Points on a hilly landscape, in no order, each with its height.
From any point a ball rolls to the lowest of the 2 points nearest to it. It stops when none of these is lower. Distance is the straight distance between rows; heights are no part of it.
gur: [151 112 128  95 142 148  58 135 128 116  71 104 182  89 107 126  53 109
 130 144 113  62 149]  height 243
gis: [104 118 131 146 143 146  98 120 103 124 135 174 139 163 154 151 165 177
 138 109 122 162 114]  height 608
leno: [144 159 138 134 147 166 188 134 187 116 168 118 120 165 114 106 173 109
  87 100 157 147 128]  height 391
tok: [139 142 148 139 138 123 163 104 181  93 172 138 112 158 112 105 129 129
 135  99 127 117 131]  height 427
figu: [105 132 150 112 181 193 109 114 115 119 113 108 110 125 141  93 135 100
 128 176 155 163 113]  height 561
Gedeg: [121  93  96 146 128 122 131 121 148 127  83 118 158 131 171 163 112 103
 123 186  86 116 111]  height 168
mep: [114 115 142 170  75 111 159 102  79 145 105 147 106 104 167 100 139 165
 167 130 147 150 103]  height 224
gibun: [114  84  90 133 120 146 160 124 150 131 130 136 142 143 141 153 140 108
  84 158 126 113 110]  height 77
Mipev: [135  89 169 154 109  91 118 126  90 127 107 133 190 144  97 161  62 161
 163 136  83 143 113]  height 449
Mupo: [136 138  71 167 136 136 147 136 161 144 150 129 124 162 109 123 172 116
  81 141 109 112  95]  height 173
zafet: [179 114 143 127 101 122  88 102 143 122  69 139 126 115 158 213 148 178
 125 142 100 131 126]  height 429
lebe: [ 88 159 143 153 137 113 134 147 119 131 137 110  98 139 144  61  96 144
 166 139 111 122  73]  height 463
zoma: [100 169 135  98 121  97 125 135 118 115 143 101 106 148  83 107 119 141
  98 186  83  85 128]  height 665
vozuk: [ 76 175 116 117 129 119 112 145 132 103 128 117 113 169 108 154 181 148
 108 160 101 119 134]  height 649
Ranap: [119 146 140  87 150 124 126 139 161 157 165 132  69 125 121 102 131  57
 110 145 121  87 174]  height 417
nufi: [165 101 139 113 111 148  45 153 136 136 106  82 195 118 150 133  27 104
 159 136 155  77 151]  height 197
bip: [135 150  87 147 114 141 116 163 136 153 119 128 146 170 157  77  78  94
 123 146 128  83 100]  height 529
vib: [198 136 113 205 129  84 145  97  82 155 128 158 135 114  86 175 183 152
 111 130 122 185 124]  height 353
ves: [126 111 123 138 166 133  94 114 113 118 122 140  85  97 114 134 150 138
 153 114 129 159 169]  height 465
mul: [110  93 119 191  80 116 154  97  67 145 140 142 124 130 134  98 112 139
 129 114 136 114  94]  height 167
mes: [164 100 131  99 139 116 111 118 172 116 101 117 110 130 116 151  88 146
 174 133 135 122 125]  height 363
Kazes: [150 119 136 122 146 163  64  94 125  93  93 116 148  68 109 116  88 117
 143 150 113 122 119]  height 297
dutav: [145 148 117 127 173 103 127 115  96 138 177 102  84 138  55 109 199 159
  82 121 125 187  86]  height 253
pugu: [142 148 116 166 146 110 130 120  80 143 156 139 133 120  85 118 187 154
 127 139 121 170  97]  height 310
gor: [160 142 106 125 111 106 170 145  86 168 152 166  95 155 176 121 177 160
 131 129 149 157 120]  height 570
Fova: [102  65 131 155 122 136  89 131 153 126  45 120 177 135 153 195  93 124
 147 192  89 120 152]  height 200
Lef: [ 64 180 108 153 134 120 151 141 153 103 105 121 129 140 121  92 119  76
  97 114 143 135 132]  height 250
rir: [121 118  96  93 129 112 153 146  70 128 128 108 127 123 107  95  91 111
  97 109 167 116 116]  height 176
neba: [ 93 122  58 135 142 174 130 145 129 154 209 128  73 117 133 100 236 156
  85  67 139 140 102]  height 291
sig: [159 121  84 104 138 104 118 142 167 110 109  99 107 135 120 125  80 133
 103 117 148  98 108]  height 314
Rek: [162 153 108 137 122  98 111 150 100 174 105 139 146 151 171 121  91 103
 133 170 109 113 128]  height 543
desim: [160 117 115 136 130 110 108 150 121 170 112 174 114 181 193 158 158 162
 147 120 133 153 134]  height 587
kimav: [124 108 156 122 118 188 109  64 120  80 103 122 152  75 103 150 138 148
 152 135 100 134 121]  height 357
vobo: [177 116 139 136 106  91 122  90 133 127 134 145 107 122 138 201 163 194
 165 113  72 130 122]  height 458
fezas: [167  46 150  97  83 144  97 143 139 135  90  87 216 136 165 171  16  93
 161 153 156 111 145]  height 139
Mak: [186 126 150 119 103 137  98 136 147 136 103 133 137 115 172 141 105 158
 152 141 119 109 133]  height 398
Big: [160  81 133 130 152  98 114 158 110 147  91 158 159 147 120 179 106 166
 141 134 147 144 161]  height 454
ribam: [ 95  73 149 122 136 140 112 161 167 127  72 141 174 136 149 174  91  78
 162 191 146 115 173]  height 137
lalav: [ 85 135 123 121 171 148  81 128 139  89 128 145 111 195 134 129 181 164
 125 131 121 141 116]  height 629
tupam: [ 94 170 105 158 151  99 173 127 154 112 133 113  86 133  83  77 157 119
  96 101 148 153 106]  height 178
gisu: [105 143  72 120 143 169 103 131 144 121 170 145 121 116  96 134 216 140
  94  78 128 125 130]  height 196
bidud: [139  88 106 120 153 143  99 170 108 125 121 148 122 145 123 155 108 119
 130 125 159 114 196]  height 424
vuzus: [141 142 162 124 101  99 100 137 154 116  91 116 182  78 112 130  54 100
 176 136 111 122 149]  height 360
voni: [120 130 104 102 149  88 172 146 136 117 135  84 119 138 101 103  88 142
  79  88 158 128  80]  height 249
zeko: [154 121 162 110 112 137  94 143 108 154 119 138 149 119 170 119  61  85
 159 125 163 129 172]  height 373
Vedof: [ 81 146 108 149 126 171 129 154 145 126 140 115 103 184 167  90 115 111
 111 130 133  82 116]  height 510
Vis: [116 178  91 106 154 152 133 129 126 115 145 139 124  97 109 108 179 158
  99  82 112  94  94]  height 86
Pir: [136 107 141 100 105 118 134 108 127 109 155 139 136 131 115 182 170 185
 132 112 104 129 153]  height 490
Venu: [100  98 144  57 135  81 153 148 149 115 142 166 131 124 129 143 144 132
 125  90 133 106 139]  height 525
Lup: [148 152 145 141 115 105 143 103 113 120 114 134 175  94 112 138 103 115
 144 139 110 147 126]  height 394
Bif: [123 114 140 110 142 131 164 100 157  84 141 133  82 157 163 128 135 110
 138  99 133 164  96]  height 428
Vupog: [151 114 158  96 134 153  64 153 107 139 105 126 123 133 128 148  74 114
 141 175 162 124 205]  height 396
Fuge: [122  65 149 121  83 150  97 159 176 125  85 119 201 119 142 172  47  67
 171 159 179  85 179]  height 69
Robi: [ 64 204 138 109 108  95 136 153 124 129  96 121 144 145 144  89  84  81
 120 131 133 114 130]  height 296
Figad: [129 141 123 167  91  93 173  87 105 140 135 145  77  94 144  90 181 164
 145 113 150 162  59]  height 279
keko: [126 169 120 156 136 107 174 121 106  90 155 149 166 116  71 136 178 154
 122 115 111 158 125]  height 359
sedu: [ 65 170 119 153 107 101 173 136  92 128 168 135 143 142  88 115 169 144
 143 128  97 117 123]  height 404
befu: [120 153 148  88 144 153 107 128 127 113 109 112 117 134 155 144 132 111
 146 180 123 156 148]  height 581
Nodi: [ 85 147 139 134 126 144 116 149 132 117 157  75  84 175 106  56  83 128
 151 134 131  81 112]  height 486
lif: [ 96 184 110  84 176 138 155 163 119 135 166 116  89 135 122 112 190 162
 107 104 125 143 119]  height 189
botu: [134 105 105 142  96 122 141 128  59 111 126 133 152 129 140 123  77 135
 100 101 124 101 126]  height 87
gikat: [ 77 151 122 169 122 118 159 140 104 141 147 115 112 108 102  83 158 153
 166 161 110 121  70]  height 437
niva: [157 141 121 122 119 115 194  95 155 121 163 111  82 160 180 118 151 118
  77 102 134 153  63]  height 392
Piten: [ 98 172 127 143 173 122 145 145 156 140 160  61  62 121  78  60 161 121
  53 122 109 129 110]  height 89
gasas: [138  85 112 112 162 187 124 105  92 105 145  95 110 127 108  97 112 113
 100 170 131 150 104]  height 536
dud: [159 180 110 163  87 120 151 134  93 171 128 139 111 154 168 114 131 150
 140 155 139 126 126]  height 556
suta: [186 175 138 182 109 119 161  88 128 156 161 141  94 122 127  83 161 164
 110  91 154 150  86]  height 328
pagu: [132  87 153  89 159  98 136 110 117 129 144 162 118  95 120 150 141 140
 143 104 116 151 136]  height 497
Fepe: [153 109  93 148 154 153 144 100  95 102 132 108  87 117 128 106 133 143
 144 125 134 146 111]  height 503
rubeg: [199  89 155 153 116 158 112  87 137 116  87 164 148  89 133 177 133 137
 106 112 141 159 169]  height 426
nugor: [151 155 148 151 123 111 205  95 146 143 188 133  81 145 136 102 174 152
  79  83 164 180  57]  height 362
lumi: [142 160 151  82 122 118 106 160 128 139 116 127 160 132 157 127  78  22
 168 100 175 101 198]  height 348
Mube: [111 109  79 128 111 152 165 113 126 141 201 136  76 119 143  97 178 140
  73  94 127  90 117]  height 358
detu: [ 84 205 151  80 129  99  99 174 136 155 106 121 137 112 152  98  86  51
 148 124 141  73 179]  height 323
vos: [182 142 136 165 128 124 121 101  90 131 101 157 120  96 100 148 154 150
  93 102 161 172 159]  height 389
fazu: [131 123 156 181 105 110 124 122  73 117 113 170 192 111  93 172 112 147
 134 129  96 168 136]  height 425
Ruz: [141  82 157 128 103 112 116 145  90 140  91 138 182 131 140 180  54 143
 141 127 125 132 162]  height 471
fal: [123  59 151 137  88 129 106 106 158 147  83 128 178 118 170 179  70  98
 196 165  85 115 137]  height 251
Vut: [ 98 118 105 126 180 137 143 148 140 160 188  85  61 145  65  81 201 135
  74 119 115 160 100]  height 175
Neri: [126  90 156 122 104 143 158  77  96  70 101 123 163  75 145 172 136 138
 148  89 117 156 117]  height 418
fudig: [147 125 135 119 148 167 142 135 186 139 139 157 121 142 111 130 166 103
 112 129 153 130 183]  height 347
dul: [142  79 187 125  74 126  86 110 203 126  86 120 186  72 151 190  69 113
 217 120  96 106 157]  height 293
bik: [113 136 135 120 106 127 156 124 127 149 190 132  78 112 121  80 132  91
  94 112 122  67 134]  height 393
Ruki: [ 88 136  96 100 146 119 154 140 165  80 120 157 140 137 124 140 165 131
 126  78 140 123 145]  height 557
gegun: [ 73 168 131  58 174 170 139 149 131 138 179 107 109 139 127 116 206 100
  98 137 131 130 154]  height 254
Lig: [107 151 145  99 184 165 111 158 168 164 171 145 115 155  96 100 184 124
 111 147 158 134 182]  height 306
Sofab: [152 116 169 113  66 111  81 119 171 134  79  87 207  36 151 161  35 109
 216 151  95 116 130]  height 326

Where does a ball stop that starts at each point below?
Neri => Fuge
Bif => botu
Pir => botu
zoma => Piten
tok => Vis
vozuk => Piten
Vedof => Piten

Write out the way that a ball takes from each point below.
bip => Vedof, Nodi, lebe, gikat, sedu, keko, pugu, dutav, Vut, Piten
bidud => Vupog, zeko, lumi, detu, Robi, Lef, tupam, Piten
rubeg => vos, vib, pugu, dutav, Vut, Piten
